The views of a scene show one set of named points, each view turned or mirrored, and shifted as a whole, with a little noise and some points left out.

Scene 1
View 1
j_135: [-32.1 -17.1  -4.7 -18.8  10.2  -5.9 -12.9  37.9  44.6 -11.8 -11.3 -16.8
   3.5  17.3 -18.8 -10.6  11.4  12.2   5.2   8.2  13.3  -2.2  26.2  24.8
 -27.8  -5.6 -25.0 -31.6 -35.8   6.4  -9.1   2.9  40.5  21.8 -11.2  -2.6
  -5.8  13.2   3.8 -11.4  24.7  11.1 -29.8 -13.7]
j_20: [  7.7 -39.0   5.5 -21.0 -31.1 -15.3   2.7  27.4  15.3  15.0  -2.9  31.3
  17.2 -25.5  -5.4  14.9  23.2  -1.3  39.6  36.2 -16.7 -18.6 -11.6  15.6
   5.0 -13.1 -32.3   1.2 -13.3  -5.4   1.1 -19.2  13.2 -11.6   4.8  26.8
   4.8  32.8  24.1   1.2  26.2   5.3  10.7 -15.1]
j_493: [-28.0 -17.2   9.0   8.4  -8.8  -6.7 -18.9  38.1  26.4   8.1  -9.4 -26.0
  21.6  -3.6  -6.4  14.3  19.9   1.0 -10.7 -21.1   9.9  -4.5   5.5   9.5
  11.7  23.7   1.9 -18.7 -55.8  -2.4 -32.3  29.3  34.4 -21.9  14.9  15.2
  -3.2   7.9   0.7  -3.1  56.4  10.6 -42.7  11.5]
j_280: [ 22.7 -41.7  29.7 -47.0 -34.5 -15.6  13.4   7.8   2.4  17.6   4.1  -0.3
 -12.7  -2.8  -7.5   2.1  12.6  -0.6  46.5  35.3   7.5  -3.5 -18.1  12.5
  -0.6   1.7 -41.0   4.3 -35.9 -29.2   9.6 -38.1 -23.4 -20.6  14.2  19.2
  32.5  15.5  22.0  17.2  -7.0 -30.4  23.0 -60.8]
j_481: [ 37.2 -52.0   6.5 -61.2 -52.0 -17.1  23.9  -2.6  -8.6   5.6  11.4  53.8
 -10.6 -26.1   5.5   8.6   9.8  -1.2  84.6  88.9 -23.3  -8.4 -25.2  25.7
   6.8 -37.7 -58.4  31.1   5.7 -17.0  27.3 -79.9 -18.8  -5.8  11.0  23.7
  22.1  39.1  45.1  11.3 -30.4 -27.0  60.5 -68.1]
j_385: [-39.5 -17.4  -2.5  -0.2   9.9  -6.1 -25.1  44.7  42.6  -0.9 -15.1 -22.8
  19.8   6.2 -15.3   0.0  17.7   4.2 -11.1 -12.9  11.4  -4.8  19.1  15.8
 -11.7  11.7  -7.6 -34.3 -44.2  11.9 -23.3  33.1  51.8   0.3  -6.9   5.7
 -15.2  12.8   0.8 -13.0  50.0  22.3 -43.7  11.7]
j_745: [  3.1 -31.3   8.6 -30.4 -31.2  -7.5   4.0   6.8   1.6   5.7   5.8   7.5
   0.6 -11.3   2.4  12.5   9.2  -0.5  31.1  31.0  -4.4  -2.4 -11.1  10.7
   7.8  -1.2 -24.1   6.2 -31.8 -16.0 -10.0 -34.6  -4.1 -22.2  17.3  21.1
  19.0  18.6  24.4   9.3   7.2  -9.7  14.3 -34.9]
j_669: [ 14.4 -39.1   7.5 -42.0 -36.5  -8.1   7.7   7.7  -0.7   5.3   4.2  24.6
  -1.3 -15.7   5.5  15.5  11.0  -4.6  46.5  47.3  -9.3  -6.6 -13.6  18.8
   2.7 -11.0 -30.1  12.2 -20.8 -15.7   3.3 -46.3  -5.9 -15.4  13.4  19.7
  14.5  26.7  31.2   9.8  -0.9  -9.1  24.7 -44.0]
j_419: [ -0.8 -26.9   8.2 -21.8 -25.2  -6.8  -3.8  15.7   8.6   8.2   0.2  -6.6
   6.4  -6.0   3.6  14.1  12.2  -1.5  17.0  16.3   6.3   0.6  -7.9  14.1
   7.0  10.6 -14.1  -2.0 -45.6 -18.3 -15.6 -11.9   4.1 -29.0  22.6  19.5
   9.3   7.4  16.1   7.9  15.3  -6.8   2.5 -25.2]
j_720: [ -7.9 -26.4   4.7 -48.2 -10.2  -8.7   7.2  15.9  22.8  -8.6   7.7  -6.8
 -14.3  11.6  -5.1 -10.3   2.4  10.9  35.7  41.1  13.7  -1.5   7.3  28.1
 -17.9 -14.3 -35.1  -8.0 -31.1 -14.3   9.1 -45.2   7.7   9.9   4.9  -0.4
  16.7  15.0  25.2   3.3 -13.4 -10.7   9.5 -52.4]
j_994: [ 12.0 -44.6  -0.9 -36.6 -19.3 -16.3   5.5  24.9  21.6  12.5  -5.5  33.3
   5.8 -13.9 -12.6   5.4  25.1   7.6  46.1  45.1 -12.8 -12.2  -5.8  21.4
  -9.3 -21.9 -48.4  -4.1 -11.6   0.0  11.8 -25.1  14.0   3.7  -6.6  14.6
   6.8  37.2  22.2  -0.2  12.7   0.8  12.2 -29.5]
j_42: [  3.3 -32.5  15.0 -34.3 -12.1 -15.0   5.2  30.4  21.9  13.3  -4.8  -1.4
  -2.1  -3.3 -15.5   2.1  18.0   9.3  33.6  25.1   4.7  -1.4  -2.2  17.8
  -6.4  -3.0 -37.3 -15.4 -31.3 -13.1   3.3 -14.3  11.0  -3.6   1.7  12.7
  10.8  23.9  14.0   6.9  14.6  -6.6   0.3 -31.1]
View 2
j_669: [ -2.6  -9.1  15.0  -6.7  12.7 -15.2 -35.2 -34.1  -1.9 -16.2   2.8  -1.1
   6.2  -8.5  18.0  -2.5   7.7 -33.6 -21.6  21.0   8.2   7.0   8.7  -0.4
  -2.5  -1.6  10.9  32.8   7.3  11.3  24.6  -1.9  -6.4 -36.6  22.0 -38.8
  32.2  -2.0  -5.5 -45.9 -15.4  -3.8  13.8 -29.2]
j_994: [-29.1  -0.7   3.9 -11.3  15.3 -20.4 -51.7 -48.2 -13.7 -17.9  13.3   1.7
  -3.7   4.2  31.8  13.6   8.2 -33.7  -7.2   0.5 -16.9  16.2  15.7 -19.1
  19.8   2.8  30.8  29.3  -9.5   2.8  28.0  -0.4   5.0 -37.8  25.7  -6.4
  32.7  -6.0  -3.0 -59.2 -16.9  -2.0  41.8 -33.2]
j_135: [-35.9  23.3 -41.6 -19.5   2.2  -7.0 -57.7 -17.3 -23.8  -9.1  24.2  26.1
  -4.6  20.9   9.2   7.3 -17.5  33.2  27.8 -11.6 -18.9  28.0   4.4 -11.3
  17.9  37.9  56.7  -0.1 -38.6  -5.3   4.2 -11.3  29.9  -9.8  24.6  24.0
   8.9 -12.7  -6.7 -30.0 -10.5 -15.6  40.2   0.3]
j_20: [-24.8   3.9  -2.5 -14.1  18.8 -13.4 -43.6 -36.9  -6.4 -14.5  10.8  -1.8
   3.3  14.0   9.9   3.5  -6.8 -26.8   0.9   2.1 -10.2  18.6  11.7 -11.1
  13.8   2.9  23.6  22.5   1.5   4.0  19.4  -5.7  -8.1 -16.8  21.1 -19.9
  25.7  -3.6  -3.0 -45.4  -8.6 -10.7  23.7 -23.9]
j_385: [-69.5  29.9 -59.1 -27.8   8.7   3.1 -54.0 -16.7 -29.3  -1.5  41.7  21.6
   3.7  52.1 -14.6   8.0 -41.4  50.3  51.3 -17.9 -33.5  40.4  -1.5 -11.1
  35.2  42.9  59.1 -15.5 -38.0 -10.2 -15.9 -16.6  12.7  10.5  22.5  35.2
  -5.7 -22.3 -12.1  -4.9   4.9 -37.5  52.5   8.0]
j_745: [ -1.3  -6.7  -6.5 -18.3   6.5  -2.4 -25.6 -17.9   0.9 -20.0   5.8   6.7
  17.0  -2.4 -12.0 -15.9  -7.8  -9.8 -10.3  27.5  15.8   9.6   2.2   7.6
  -9.3   8.4  14.1  18.7  11.1  18.2   7.0  -7.9 -12.8 -18.2  20.6 -38.3
  15.8  -4.5  -7.8 -19.4   2.6 -16.6   0.8 -19.0]
j_280: [  3.1   6.7  13.3  -7.8   9.7  -5.0 -35.5 -32.3  12.5 -11.7  -2.6 -11.0
  10.3 -15.2  11.8  -9.0  -0.4 -39.7 -18.1  14.9  21.1   7.8  14.8 -10.9
 -12.4  -4.9   8.9  18.4  10.6   6.7  28.7  -2.3  -4.8  -9.3  -1.1 -40.0
  29.0  14.8   5.3 -48.3   9.5   7.2   7.4 -20.3]
j_42: [-27.5  16.4  -5.8 -17.9   9.4  -5.5 -47.1 -31.6  -6.2 -11.7   9.4   3.4
   5.8   6.3  15.4   5.5 -10.6 -18.1   1.6   1.0  -6.5  19.7  11.8 -12.8
   6.8   9.3  31.1  13.1  -6.3  -0.2  18.4  -8.3   6.2 -13.4  14.5 -10.6
  23.5  -1.3  -0.5 -43.6  -2.5  -5.1  26.1 -14.9]
j_481: [ 22.2 -21.2  47.9   3.1  14.8 -30.4 -37.9 -44.2   3.2 -29.6 -12.7  -5.3
  -3.9 -43.6  46.1  -1.0  37.0 -77.0 -46.9  24.5  19.4  -3.9  24.3  -6.6
  -9.8 -17.1   2.0  58.6  13.6  18.6  52.9   6.2  -2.2 -65.2  25.4 -51.3
  52.8  10.2  -1.8 -78.8 -34.4  19.0   7.6 -47.6]
j_720: [  3.8  11.2  -6.8 -15.9  -1.8  -9.3 -49.1  -9.8  -6.9 -11.5   3.4  17.1
   1.3 -18.3  24.1  -9.8   5.8  -2.1  -5.3   6.2  12.2  12.0  15.3  -6.0
 -12.6  20.4  32.5  14.2 -23.5   5.9  27.1  -6.2  31.7 -28.9  20.4  -7.7
  24.3   7.5   0.9 -49.5 -10.9   9.1  21.5 -12.0]
j_493: [-65.6  16.7 -42.3 -27.4  13.6  -1.1 -32.9 -26.6 -20.4  -4.8  35.9   1.7
  14.9  52.1 -32.8  10.4 -42.4  24.7  34.0   0.1 -28.3  34.5  -7.9  -5.2
  29.4  28.3  32.1  -2.0  -6.5   0.0 -18.9 -16.0 -15.8  16.4  21.3   0.7
  -3.1 -19.3 -15.6   2.5  17.5 -43.0  29.8  -2.1]
j_419: [-19.1   3.7 -14.0 -19.7   8.7  -0.7 -30.5 -29.6  -4.1 -16.7  14.1   2.2
  11.7  14.5 -12.9  -4.9 -15.0  -6.5   1.3  15.1  -0.9  22.6   0.1  -1.9
   4.7  10.6  19.8  13.8   6.8  11.7   1.6 -11.5 -10.3  -6.2  15.4 -25.2
  17.3   0.0 -10.0 -20.9   7.1 -21.0   9.6 -15.4]
View 3
j_385: [-11.1 -25.8  -3.6  -3.8   3.5  17.0 -13.5 -44.7 -46.6   4.1  32.7 -31.4
 -25.1  19.3 -25.4  -8.7 -13.8   1.7  15.7  24.0   3.3 -16.7  41.1  46.9
  29.1   2.5  47.8  19.2  25.9 -51.4 -18.5 -53.0   9.5  -5.2  12.9 -10.1
  -1.8  39.9 -37.7 -16.2 -26.0  -6.0   7.0 -12.1]
j_669: [ -2.7  25.1  15.3   1.8  -3.4   9.4  24.5  28.8  39.2 -13.6   4.3  -4.1
  -8.5 -23.2  -2.1  -8.4   3.7   1.1  -9.8 -14.9  16.6   9.0  -9.0   1.3
  -9.1  -6.4  -4.1   2.9 -31.9   3.7  31.6   4.1   7.1 -31.1  -8.4  15.8
  22.3  12.1 -17.6 -18.7  27.5   6.9   1.7 -12.2]
j_42: [ -7.5  14.1   4.8  -2.5  -7.6  16.1  10.2  -0.4   8.8  -0.7  26.9 -16.7
 -16.6 -12.1  -0.9   3.5   7.4   0.0  -3.4   2.3   4.9  -4.5   5.9  16.6
 -10.0  -6.5   5.3  13.5   1.0  -4.9  15.6 -10.3  -1.1 -10.7  -7.3   7.1
  17.6  29.6 -29.1 -11.9   6.6  -0.5  -4.9 -13.6]
j_745: [ -3.4  -2.6  20.3  13.7 -11.0   4.5  24.7  15.5  34.8 -32.0  17.1 -11.0
  -4.4   1.2  -6.3 -27.1  -7.5   2.2 -14.5 -11.0  15.9   1.6   1.2   0.0
  10.4   3.3  25.1   7.6 -39.1  -8.4  33.0  -7.6  -0.8 -15.0 -17.7  -7.0
  35.0  20.8  -5.5 -26.1  18.6  12.6  16.0 -22.5]
j_720: [  2.0  34.4  17.8  -9.6  -0.9   1.7  28.8  10.2  42.2   3.8  12.9  -1.2
 -15.8 -23.2  -7.1  12.4  11.5   4.8  -9.8   9.5 -12.8  -3.7   7.6  15.7
 -18.0   2.9  15.3  16.3  -0.4   0.4  21.7 -23.5 -13.0 -12.6 -14.8  13.2
   7.0  37.2 -30.8 -29.2   4.1  15.1  13.1 -15.8]
j_135: [ -5.1   8.2   4.5  -9.2   3.0   5.3   2.3 -23.8 -15.5   9.7  25.0 -19.0
 -30.3  -4.8 -26.5  10.7   0.9   1.1   8.2  28.5 -12.2 -13.4  36.4  43.0
   4.5   2.3  42.9  22.5  32.2 -34.4  -7.8 -50.9  -0.8  -1.1  -1.1  -2.5
  -6.9  40.5 -43.5 -23.0 -24.0   3.5  15.5  -6.8]
j_994: [ -6.8  25.9   2.3  -5.2   3.7  19.2   5.6  15.6  14.3   8.7   0.9 -15.8
 -19.5 -30.9  -4.4   9.4  -0.6  -2.3   9.7  -5.9  13.4  -2.0  -5.4  15.3
 -17.6 -13.9 -14.1   1.5   3.1  -3.4   8.8  -5.7  16.9 -33.5   1.3  23.7
  -2.1  13.7 -39.1  -3.4  17.6  -7.5 -11.1  -7.3]
j_280: [ -5.5  24.9  25.4   7.0 -22.7  18.0  25.5  20.3  50.1 -17.7  25.5  -6.0
  -6.6 -10.1  17.9  -2.4   3.9   4.9 -21.8 -10.7   9.2   5.0  -8.9  -4.1
 -19.2   3.5  -8.7   7.2 -34.3  17.2  40.9  12.0  -6.9 -12.2 -25.2   9.8
  42.9  25.1 -11.3 -22.7  28.9   4.3  -5.8 -19.6]
j_20: [ -8.1   9.1   6.0  -1.3  -2.0  19.9   3.2   5.5   8.1  -5.5  14.1 -18.2
 -15.3 -11.1  -2.5  -4.1  -0.1   0.5   1.5  -4.1  13.0  -1.0  -0.7  11.5
  -0.4  -4.5  -1.3   3.9  -9.5 -10.6  19.0  -2.3  11.2 -27.3  -4.5  11.7
  21.1  19.5 -29.6  -7.9  11.0  -4.0  -3.4 -13.8]
j_493: [ -8.3 -44.0   0.9   8.1  -5.8  21.6 -11.1 -45.2 -44.4 -20.3  44.3 -35.0
 -13.2  38.4 -17.9 -26.4 -17.9   0.2   4.6   8.0  11.9 -14.4  33.3  35.1
  40.1   2.9  47.4  18.6   5.9 -47.1  -5.8 -36.2   6.9  -5.3   7.1 -25.5
  26.6  34.7 -25.3 -15.3 -18.1  -8.6   8.4 -16.2]
j_419: [ -4.6 -23.5  11.6  14.2  -2.6  12.1  10.8 -15.1  -2.2 -24.6  30.4 -20.5
 -10.4  12.2  -8.9 -27.7 -14.0   3.3   2.3   3.5  15.6 -10.3  16.2  18.6
  23.8   7.2  36.1  13.8 -22.2 -23.3  16.7 -16.4  -2.8 -12.9  -7.8 -14.3
  31.0  33.6 -13.8 -28.6  -0.7   9.1  15.7 -22.2]
j_481: [ -4.4  56.3  23.3  -5.6  -1.8  11.3  38.5  65.5  81.0  -7.6 -19.9   5.1
  -7.9 -61.1  11.9   1.3   7.3  -1.9 -11.4 -35.2  19.2  15.8 -33.9 -11.9
 -33.6 -19.2 -43.0  -9.5 -42.2  29.6  48.4  23.4  15.3 -46.6 -21.3  40.2
  10.2   0.2 -18.1 -12.0  51.7   8.9  -6.5 -10.4]
View 4
j_493: [  9.4   0.5  22.2  46.4  63.2  22.2   3.3  24.9   8.0 -31.4 -11.9 -57.2
 -21.3 -35.4   4.3   3.4 -22.5  77.5 -35.8  47.8 -22.0  25.4 -29.9 -31.1
   8.9  44.5  28.1  15.8   5.4 -12.3 -44.7  73.5   1.8  26.4 -29.4   4.0
 -36.1  19.3  11.3 -30.0  -9.6  17.5 -19.4   2.6]
j_669: [ 12.5   0.6 -47.7 -27.1 -12.6   2.2  -5.1  32.2  22.7  -6.8   4.1  -2.5
  10.5  25.4  -1.8   9.5  -3.4 -23.2 -21.3  11.6   0.9   5.7   2.7   9.2
 -21.2   7.7   3.3  -7.8 -28.9 -29.4   6.4   6.0  16.0 -14.9 -21.2   9.6
   6.3  38.1  36.1   5.4  12.2   8.3 -13.5   2.3]
j_481: [ 15.4   2.4 -79.5 -61.5 -52.0  -6.0 -10.6  31.1  31.7   0.4  11.1  29.6
  28.0  53.2  -2.1   8.1  17.5 -76.0 -21.1  -9.4  12.7   4.3  11.9  24.9
 -28.1  -0.5   2.6 -20.5 -46.1 -41.9  27.9 -26.7  23.0 -44.3 -16.3  12.9
  30.8  45.1  40.2  25.8  17.5   3.5 -13.0   2.0]
j_20: [  7.5   3.5 -39.5 -18.3   6.7   8.5 -11.4  33.0  12.2 -14.3  -6.7 -13.8
   3.2  15.8   4.6   5.5 -16.5  -3.3 -23.0  14.3  -1.4  17.8 -24.2  -3.7
 -10.3  23.8   6.2   0.7 -26.4 -23.3 -11.4  19.2  12.1  -0.1 -21.5   1.8
  -6.3  22.8  28.8   4.6   6.9   3.1 -18.1  12.3]
j_385: [  2.1  -8.6   6.7  28.0  44.5  12.2 -12.5  40.2  25.6 -22.2 -18.7 -54.7
  -6.4 -35.9  16.4 -11.8 -44.5  54.8 -35.4  20.6  -4.7  38.5 -38.8 -19.6
  19.8  41.4  28.1  39.1  -4.9   1.4 -46.6  59.6 -10.5  29.3 -30.5 -12.9
 -44.1   4.4  15.6 -23.5 -12.5   0.1 -15.6  21.2]
j_720: [  6.6 -10.2 -21.9 -15.3 -10.2 -16.4 -19.4  46.2  52.2  10.7  -0.5  -9.0
   5.9   1.9   6.4  15.7 -14.5 -18.4 -14.9  -5.2   2.7   7.1  11.9   8.0
  -7.2  -1.5 -15.4  17.9 -25.0  -1.5   4.3   8.6   4.4  -1.0 -20.9  -8.9
 -21.2  33.1  36.1  -7.8   9.2 -10.1 -11.1  20.2]
j_42: [  6.8  -0.6 -35.4 -18.7   8.4  -1.3 -13.6  41.1  25.7  -8.4  -8.9 -20.0
   4.2   6.8   8.7   5.5 -25.1  -4.5 -25.4  10.3   0.0  10.0 -20.6  -6.1
  -7.4  19.0  -7.8  12.5 -24.4 -12.6  -9.3  20.1  10.4   5.0 -24.1  -6.8
 -15.8  19.5  29.2   3.9   5.4  -5.0 -22.3  18.9]
j_280: [ 10.5   7.7 -45.9 -34.3  -5.4 -10.7  -9.6  36.7  17.4   4.5   2.6   3.5
  -6.4  30.6   1.0  27.1  -4.4 -26.6  -8.7  19.3  -3.9  -7.4   2.1  -0.6
 -19.3   4.0 -36.0 -17.9 -29.3 -19.7  18.9  -5.8  35.8  -6.2 -13.7   5.7
  -6.6  29.8  40.1  10.5  16.7  -8.6 -22.3  12.7]
j_994: [  5.8  -0.2 -53.4 -35.4 -10.3   9.2 -14.5  38.9  26.4 -15.5 -10.9 -10.6
  18.7  15.6  15.1 -10.5 -20.5 -26.7 -26.7  -4.6   9.7  20.7 -25.0   2.2
  -4.4  21.3  19.1  13.0 -37.9 -24.3 -11.8   7.5   4.0  -4.7 -25.4  -2.3
   1.8  15.0  29.8  16.3   0.9   3.0 -20.0  19.3]
j_745: [ 14.2   5.3 -19.5   4.0   4.3  -1.5   2.8  26.8  19.4  -7.0   9.4 -13.7
 -11.6  10.2 -12.4  25.7   6.2   7.1 -22.1  31.6 -11.6  -2.3  15.8  -1.4
 -22.9   9.7  -4.2 -15.4 -14.6 -22.4   1.1  22.1  22.5  -4.9 -17.0  13.6
  -5.5  42.9  31.1  -9.4   4.9  12.9 -14.3  -1.1]
j_419: [ 12.2   6.2 -17.4   5.8  19.5   5.1  -2.8  27.6  13.4 -11.6   0.7 -20.2
  -9.1   1.3   1.0  16.7  -7.6  19.7 -19.9  28.5 -15.7   3.1  -5.7  -7.3
 -14.7  13.6  -3.2  -8.8 -10.9 -21.4  -8.3  30.7  18.2   8.2 -18.4   6.4
 -16.3  29.0  30.0 -10.8   6.1   4.4 -16.9   1.7]
j_135: [  1.6 -19.7   1.2   9.5  21.1  -3.5 -21.1  49.4  47.1  -4.5 -17.0 -42.8
   4.8 -26.1  18.9  -4.7 -40.3  23.3 -34.4  -3.0   2.8  30.5 -22.8  -3.9
  11.6  23.4   8.8  43.5 -13.6   7.5 -31.3  44.6 -15.0  17.9 -29.4 -18.3
 -42.8  10.3  18.4 -17.2  -4.3  -5.8 -11.6  24.6]
View 5
j_994: [ -8.3  27.2  -7.5 -22.3 -22.1   0.5   5.0   6.0  15.2 -33.4   3.3 -13.9
  -1.9   8.9   2.9  -8.9  -1.9  11.4  -2.0 -12.0  30.2  11.6   1.1   9.0
  23.8  12.3   1.6  46.9 -11.2  -2.3  18.6   7.2  -4.3   8.4  18.9  -1.7
  10.0 -11.2   9.6  -8.5  11.0  -3.0   3.7  -1.7]
j_20: [ -8.1  21.8  -5.3 -24.6 -14.4   2.9  14.4  -4.6  13.5 -34.6   3.9 -18.4
   1.3   6.0   2.1  -8.4  -5.8  14.1  -9.8 -18.6  34.5   8.0   3.6   4.4
  17.9  10.0   1.9  49.8 -10.9   2.4  16.2  13.6  -3.9   9.1  12.2  -3.5
   2.6 -12.9  16.9  -7.4  10.3   7.3   4.5   4.9]
j_385: [ 26.1 -23.0  20.7   5.5 -54.4  14.5 -21.3 -38.6 -49.0 -46.9   1.5 -27.1
   0.8 -41.8 -47.8  14.4  -8.3  37.9  -2.6 -22.6  23.4   2.8 -14.7  -7.7
  19.9  -3.0  43.2  44.7   6.4 -23.4  22.0 -24.0 -24.5  15.5 -11.0 -24.3
 -14.8 -22.8  29.2  -0.3 -15.0 -13.3  -9.3  53.9]
j_42: [-12.2  10.8   3.1 -28.2 -13.7   0.0  19.3  -3.1   7.9 -46.2   8.7 -20.8
   1.2  -6.0   7.1   2.5   0.0  28.0  -5.5 -17.2  29.9   4.1   6.9  -0.2
  16.2   6.2  -1.7  40.8 -14.2  -2.4  11.2  17.9 -10.7  20.1   8.2  -6.4
  -3.4 -22.7  20.1  -1.5  12.8  10.0  -7.5  15.0]
j_481: [-46.8  64.6 -28.4 -44.8  16.3 -15.5  32.0  44.8  77.2 -39.3   8.5   5.2
   1.6  39.3  65.8 -28.8   7.3  -8.7   4.3  -9.5  38.2  24.6  23.4  21.5
  36.4  33.3 -34.0  57.2 -27.8  22.0  14.7  40.8   9.8   3.1  35.8  31.1
  20.2 -29.7  -7.4   5.8  39.3  15.4  10.3 -55.6]
j_745: [  1.5  10.1  -4.3 -10.7  -4.8   5.0  13.4 -11.5  33.0 -12.7   5.6 -15.7
  22.5   3.7  -1.7 -10.5 -43.1   2.2 -13.3 -48.7  31.3   2.5   4.7  -3.7
  11.7   6.2  -9.4  37.6 -10.5   0.9 -15.8  23.7  -7.4   3.8  26.9  10.1
  -5.6 -51.2  16.6  11.2  13.6   9.7   9.4 -10.5]
j_135: [  6.8 -14.1  22.3  -3.7 -42.3   3.1  -3.7 -16.0 -28.3 -58.8   9.6 -19.4
  -4.3 -36.5 -19.2  23.8  15.2  42.1   7.0 -14.7  16.5   8.4   0.6  -5.1
  28.5   4.7  28.4  45.0   3.2 -29.3  13.5 -10.0 -24.7  21.2  -7.9  -7.4
 -16.5 -48.7  25.3  15.1  -0.6   6.6 -16.0  37.8]
j_493: [ 32.1 -16.3  15.0   4.1 -45.4  21.4 -16.6 -43.7 -36.5 -20.9  -3.6 -32.3
   8.6 -31.3 -55.7   6.1 -40.3  33.2 -15.2 -44.2  27.0  -5.7 -15.8 -13.9
   0.9  -7.7  28.2  39.4   4.5 -15.2   1.2 -11.4 -12.3   7.4  -0.7 -24.6
 -11.6 -12.0  27.9  -8.4 -14.0  -9.4   1.3  48.1]
j_280: [-22.2  22.0  -6.6 -42.0   9.1   1.0  44.2   8.6  39.5 -30.6   4.8 -19.1
   7.8  12.4  22.4  -4.8 -18.0  12.0  -9.2 -34.6  37.3   1.7  15.2   0.4
   6.9  -4.2 -29.7  38.6 -21.6  12.0  -0.2  45.0  -4.5  12.0  18.3   4.5
  -4.2 -32.8  21.0  -1.4  22.6  29.8   2.2 -16.0]
j_720: [-13.1  13.3   3.4 -21.1 -10.2  -9.1  25.8   7.3  28.2 -54.3  11.7  -9.0
   4.1 -14.6  18.0  15.7  10.3  30.6   6.3 -21.1  22.4  10.1  20.1  -2.8
  27.0   9.1  -2.7  44.9 -11.5  -7.1   3.8  22.3 -16.6  19.7   5.7  14.0
 -10.4 -65.4  18.5  18.6  27.5  25.1  -8.9  -3.6]
j_419: [  6.0   5.9   2.8 -11.2 -17.9   9.7   9.8 -17.2  12.2 -18.3   2.5 -20.0
  16.9  -5.8  -7.1  -4.6 -35.6  11.5 -13.7 -39.5  31.1   1.2   0.1  -4.0
   8.3   3.7  -1.8  40.6  -2.5  -0.9  -2.9  12.5  -6.2   5.7  18.0  -3.9
  -5.9 -33.5  20.9   0.6  10.8  11.2   8.9   6.1]
j_669: [-14.7  25.6  -7.5 -21.0 -11.0   1.5   6.6  11.7  32.4 -38.8   7.1  -9.0
   8.5   7.5  18.2  -5.0   0.2   7.5   2.7 -15.1  29.6  13.0   7.5   4.6
  30.8  16.7  -0.5  49.0 -11.4  -3.0  11.3  12.1  -5.8   8.8  20.6  11.2
   4.4 -37.5   9.4   7.7  16.0  12.5   5.1 -10.9]

Which points are out of place in each view (at most two, in the order of its rows)? Write - if all are in place.
view 1: j_20, j_745
view 2: j_385
view 3: j_419
view 4: j_493
view 5: j_994, j_669
